Each row is a point on a landscape with many valleys, with its height.
From any point a ball takes the steepest step (drop divided by distance) to one of its 2 nearest points. It stops when none of these is lower. Distance is the straight distance between rows; heights are no part of it.
nurav h=370: [141 165 132 122 137 185 111 164 130 144 149 109 140 165 130  98  99  98
 122 125 112 129]
fabef h=411: [163 184  92  72 113 114 109 100 128 112 122 128 172  80 166 133 121 149
 135 148 126  79]
Bem h=300: [186 128 139 180 115 167 118  68 103  97 101  89 138 120 113 163 128 144
 143 137  64  59]
pono h=595: [121 102 128 147  61 125 141 113 114 123 162 187 138 104 127 157 185 151
 165 136 139 166]
Risi h=426: [112 119 129 186  86 161 144 149 150 127 150 135 133  96  74  71 119 150
 173 120 113 166]
Kipa h=307: [132 108 108  75  96 130 168 101 131 102 155 166 148 159 176 139 149  99
 135 119 141  78]
Ratim h=132: [167 140 148 203 128 184 101 107 107 125 102  68 125 128  91 155 120 167
 139 134  73  94]
nus h=401: [154 151 147 152 169 116  88 117  98 136  94  86 119 104 107 155 122 136
  97 147 106 145]
pumif h=436: [ 81 117 156 145 146 158 131 191  97 176 133  89 116 175  75 158 149 169
 111 120 161 160]
boti h=306: [ 88 114 134 129 103  66 128 135  70 156 152 151 126  98 102 121 153  64
 134 134 147 192]
Murob h=484: [ 94 159 141 124 149 150 103 182 124 155 106  77 119 114  66 117 111 197
 117 115 158 130]
sis h=114: [145 110 122 162 130 170 169  98 164  97 130 120 134 148 132 108 116 127
 142 109  97  70]
zesi h=240: [104 161 109  78 125 109 125 145 105 137 115 113 148 101 116 121 119 112
 133 106 146 134]
Sal h=521: [ 99 159 100  67  79 125 145 123 142 127 141 141 167 114 153 119 142 161
 158 113 168  86]
kos h=82: [142 151 161 139 207  81  73 133 123 157  93 100  95 127 126 171 149 149
  57 163 143 178]
nafi h=250: [171 132 121 167 123 167 149  61 145  95 121  93 154 128 127 119 121 143
 136 130  77  30]
sunef h=558: [ 97 132 125 118  70 155 145 137  73 137 126 113 158 116  88 156 151 143
 176  94 136 101]
dokuv h=486: [133  83 151 146 154 137 145  90 131 106  83 121 121 169 143 202 144 164
 116 108 135  64]
Dafa h=279: [ 87 104 114 122 111 185 179 177 135 142 143 116 112 198 110 116 110 135
 154  96 145 110]
tifa h=441: [148 177 116 101 158  99  89 130 104 129 105 104 142  82 134 132 112 119
 106 138 122 138]
Veror h=313: [152 129 148 185 109 155  99 114  65 142 112  87 152 110  83 188 141 172
 146 144 100 117]
zad h=336: [ 58  81 152 149 107  85 144 147  69 181 166 156 105 143  97 136 169  87
 142 140 159 205]
Deki h=347: [133 130  98  93 143  58 141  88 155  82 102 149 135  64 153 110 121 102
 129 118 132 123]
gabes h=413: [125 157 133 120 154 169 121 149 143 131 118  95 137 151 125 120 100 152
 115 114 132  95]
mal h=348: [ 59 119  93  68  85 125 180 156 151 144 127 138 114 162 147 121 143 145
 161  85 186 110]
nula h=561: [172 135 139 159 167 149 118  80 159  96  95 101 109 149 157 128 112 110
  97 134  91  88]
tepon h=371: [113 111 127 112 146 154 143 191 129 156 153 130  97 209 136 118 111  89
 119 126 136 166]
dovus h=185: [139  93 147  95 151 102 117 125  91 123 135 158 108 167 165 161 133  53
  82 129 129 141]
gozo h=164: [157 135 137 120 170 111 113 120 165 111 111 141 112 137 169 110 111  82
  95 127 114 150]
Teni h=491: [140  62 143 167 134 144 164  98 142  96 128 157 102 155 133 127 129  80
 125 113  96 125]
gibo h=527: [153  94 148 150 165 123 133  72 136  87  90 132 104 148 159 170 132 111
  99 117 106  88]
Fonu h=369: [ 74 117 137 150 102 116 135 171 112 170 159 146 122 131  99 116 149 128
 148 133 155 205]
vebam h=374: [127 100 163 142 173 115 105 126  92 136 106 118 106 160 125 187 145 121
  84 130 134 146]
ladiz h=391: [139 134  94 151 126 116 151  98 200  90 116 119 129  60 115  44  88 161
 156 127 109  89]
Pugaf h=404: [135 155 124 121 117 177 115 151 198 138 158 165 138 157 174  93 113 161
 137 142 139 136]
Tora h=238: [154 146 137 164 181 120  98 123 184 115  92 111  95 113 136  85  94 111
  93 141 102 153]
kotiv h=406: [183 168 112 107  85 157 117 106 114 115 166 148 173 113 147 113 137 105
 153 145  95 101]
murun h=621: [124  87 151 133 114  67 107  98  78 128 147 179 124  94 135 174 154 102
 120 150 135 176]
tabuk h=409: [161 149 113 137 143 118 111  87 137 103  90 103 134  97 138 154 124 172
 125 136 112  87]
rego h=433: [112  86 113 128 127 139 180 149 173 118 146 152 100 180 147  90 113  94
 141 105 132 133]
med h=290: [132 148 138 149 172 148 114 165 191 131 121 111 103 125 118  53  75 112
 109 121 113 154]
Pozu h=467: [159 142  88 144 126 117 134  67 167  93  98  90 141  70 133 114 105 193
 142 143  91  43]
rok h=403: [100 113  92  85 130 136 190 133 192 114 143 140 127 174 172  83 105 114
 132 108 145  81]
tarib h=213: [144 173 159 171 181 105  69 141  74 190 127  63 113  99  75 135 135 151
  93 191 109 177]
kan h=316: [152 105 129 107 147  65 119  71 112  84 101 156 121  84 154 160 131  95
 106 124 118 117]
bom h=360: [189 156 108 110 103 143 117  78 108 104 135 114 176 108 149 141 132 132
 142 141  93  53]
kul h=507: [155 142 104 168 138 139 132  90 145  99  90  69 120  72  93  88  81 175
 150 127  72  62]
Tubo h=458: [141 132 117 179  93 176 149 123 168 110 143 117 137  84  83  65 103 175
 176 127  95 101]
kikat h=68: [130 123 120 136 102 111 127 142 152 127 155 172 134 108 138  87 135  92
 148 139 132 192]
Gek h=219: [113 123 117 140 105 188 173 142 153 121 143 116 145 155 109  89 105 148
 157  98 120  81]
ratan h=533: [137 134 122 160 156 139 135 113 131 103  91  79 124  90  82  87  87 121
 129 111  83 101]
vitu h=340: [ 91 114 107  76 141 104 150 170 166 141 137 158  95 179 170 125 121 113
 124 118 173 162]
zotu h=372: [121 139 108  79 125 134 140 158 195 133 154 173 125 167 190  90 116 114
 134 131 153 146]
nopen h=69: [156 131 123  76 159 117 120 130 142 119 141 155 124 174 190 121 112  57
  98 130 128 129]
nera h=208: [124 129 139 108 182  59  96 125 118 132  96 137 112 103 140 169 139 127
  77 144 158 173]
kuduf h=502: [109 180 143  97 139 151  87 187 121 165 120  99 148 142 108 148 122 190
 112 128 172 131]
pog h=278: [131 111 161 198 128 143 107 128 110 151 141 141 127 139 117 164 151 163
 124 154 124 184]
gefez h=354: [137 139 119  76 112 141 132 129  96 131 147 139 153 157 156 152 129  92
 127 116 135 107]
guz h=249: [178 131 141 172 111 130  83  89  88 128 118 128 140 109 130 199 156 174
 135 162  99 128]
morip h=331: [122 138 132 119 162 170 128 192 163 145 137 110 105 177 125  65  85  95
 117 115 125 144]
Lalab h=341: [ 62 118  92  91  87  93 184 122 163 116 113 144 125 104 127  97 142 144
 164  78 172 109]
Riza h=460: [117  50 134 162 139 115 166 142 165 112 140 168  83 169 142 109 122  75
 129 112 120 174]
nitu h=407: [110 123 145 104 160 112 112 177 111 166 150 142 110 176 140 140 141  93
  93 145 156 195]
pupu h=162: [155 118 142 167 120 140 117 119 128 130 152 161 134 130 136 134 140 114
 134 147 108 177]
Zege h=366: [116 129  99 127 153  78 156 103 182  87  89 119 118  62 121  77  96 125
 136 106 126 117]
kuvo h=447: [128 141 137 147 108 182 112 165 146 155 154 139 136 162 133 133 128 167
 139 134 137 151]
Fabol h=473: [ 93 142 135  90 127 163 129 197 101 170 131  93 126 185 107 158 132 164
 123 107 176 123]
muk h=277: [ 85 131 109  96  84  92 141 133  87 137 125 139 133  92 104 126 151  96
 150 102 147 155]
lifo h=317: [ 52 102 114 104 109 142 174 192 142 152 128 128  87 186 114 125 133 148
 149  92 174 153]
riz h=267: [ 99 131 122 105 150  72 121 140 165 127 107 153 119 100 148 132 134 140
 113 121 167 181]
tovig h=422: [146 161 100 130 122 155 138 106 193 106 131 112 159  93 133  45  84 156
 140 138 112  45]
surun h=399: [ 83 144 125 152  78 129 131 156 125 152 141 138 138  78  82  97 133 164
 168 125 146 182]
viveb h=253: [133  86 111  77 104 133 164 133 111 114 163 170 109 200 175 142 131  55
 131 119 130 109]
tela h=264: [157 123 180 173 182 104  62 103  89 144  98 102  95 146 132 203 157 136
  66 171 122 151]
niz h=610: [139  77 140 148  75  88 133  89  82 111 156 191 129  78 114 149 177 103
 148 139 115 161]
rufad h=497: [120 174 119  81  94 148 106 147 152 146 142 143 172 120 152 133 128 201
 151 136 175 103]
Naf h=455: [143 176 107  96  92 135 111 124 121 126 117 104 181  95 126 150 123 195
 159 133 140  69]
Nopi h=451: [114 158 147 120 181 169 117 179 134 144 102  58 113 149  79 110  98 161
  92 104 141 102]
lenu h=134: [134  99 132 122  95 120 128 148 109 141 181 179 123 149 149 116 144  54
 135 141 129 186]
Remuf h=198: [138  63 132 106  78 126 152 126  89 110 181 198 104 171 153 134 148  47
 141 129 118 139]
begif h=308: [ 72 144 116  78 152  99 136 182 165 142 114 128 109 138 136 105 120 143
 114 107 185 157]
Reme h=434: [108 140  93 105 130 154 168 114 201 117 140 121 162 139 152  56  92 142
 127 122 139  41]
mem h=182: [ 99 162 134 105 135 106 101 166  75 165 132 102 146  97  86 129 134 121
 120 130 144 171]
zono h=352: [135 139 100 118 118  81 132  99 111 105  91 122 137  49 119 146 125 175
 151 133 119 113]
pesi h=535: [160  94 110 107 119 107 175  57 152  74 140 160 145 122 161 105 136  78
 126 122 105  58]
kize h=388: [155 165 110  80 105 140 115 141 135 132 166 160 166 128 170 108 128  85
 135 139 129 143]
Zotub h=516: [182  84 129 152 138 123 158  72 169  74 132 162 112 140 160  96 124  62
 120 124  85 100]
lenof h=437: [120 107 147 125 142 128 121 122  90 127  94 112 135 147 122 210 148 154
 119 111 147 103]
Bilo h=265: [132  62 145 102 134  77 137  92 104  92 122 182 102 128 161 157 140  64
 107 114 131 124]
fese h=443: [130 129 168 142 181  97  91 143  80 178 161 125 113 152 126 148 146  76
  76 174 136 202]
Loda h=321: [161 151 161 208 173 119  68 107  91 156  99  59  92 104  89 142 131 147
  94 182  78 166]
pozo h=377: [108 128 166 181 163 144 107 166 123 166 127 100 106 150  89 139 135 163
 104 140 137 184]
kiz h=577: [108 137 117 133  44 136 137 129  99 137 147 151 160  96 105 146 169 169
 183 118 140 134]
sel h=534: [120 112 143 150 107 172 135 135  82 134 136 115 144 149 101 161 143 127
 147 115 116 111]
mim h=77: [181 108 152 159 117 114  86  75  64 113 130 152 126 104 137 190 151 110
 113 161  91 128]
Peg h=314: [ 85 130  97 100 105  81 164 110 129 107  91 126 133  60 103 121 137 149
 163  93 148 114]
bos h=86: [111 177 151 133 173  96  85 173  93 190 143  92 129 107  85 122 136 132
  92 170 143 200]
fodek h=494: [155 143 133 136  94 171 116 118 126 128 142 137 160 149 143 161 141 160
 144 134 120 102]

For each start below, name the point where the ball stops.
niz -> kos
gabes -> nopen
Tubo -> nopen
tovig -> nopen
ratan -> nopen
kize -> kikat
Pugaf -> kos
kuduf -> kikat
Risi -> bos

Call two points neighbours if one is among the 2 nearest of the other. Go from one point of each pair to the other, from neighbour to neighbour, staying as low as possible. Name the highest point that can't be avoided.
kikat, rok -> kuduf
mim, Ratim -> Veror
bos, rok -> fese
sis, Peg -> mal
kikat, bom -> kotiv
Ratim, sis -> Bem
rok, nopen -> Reme
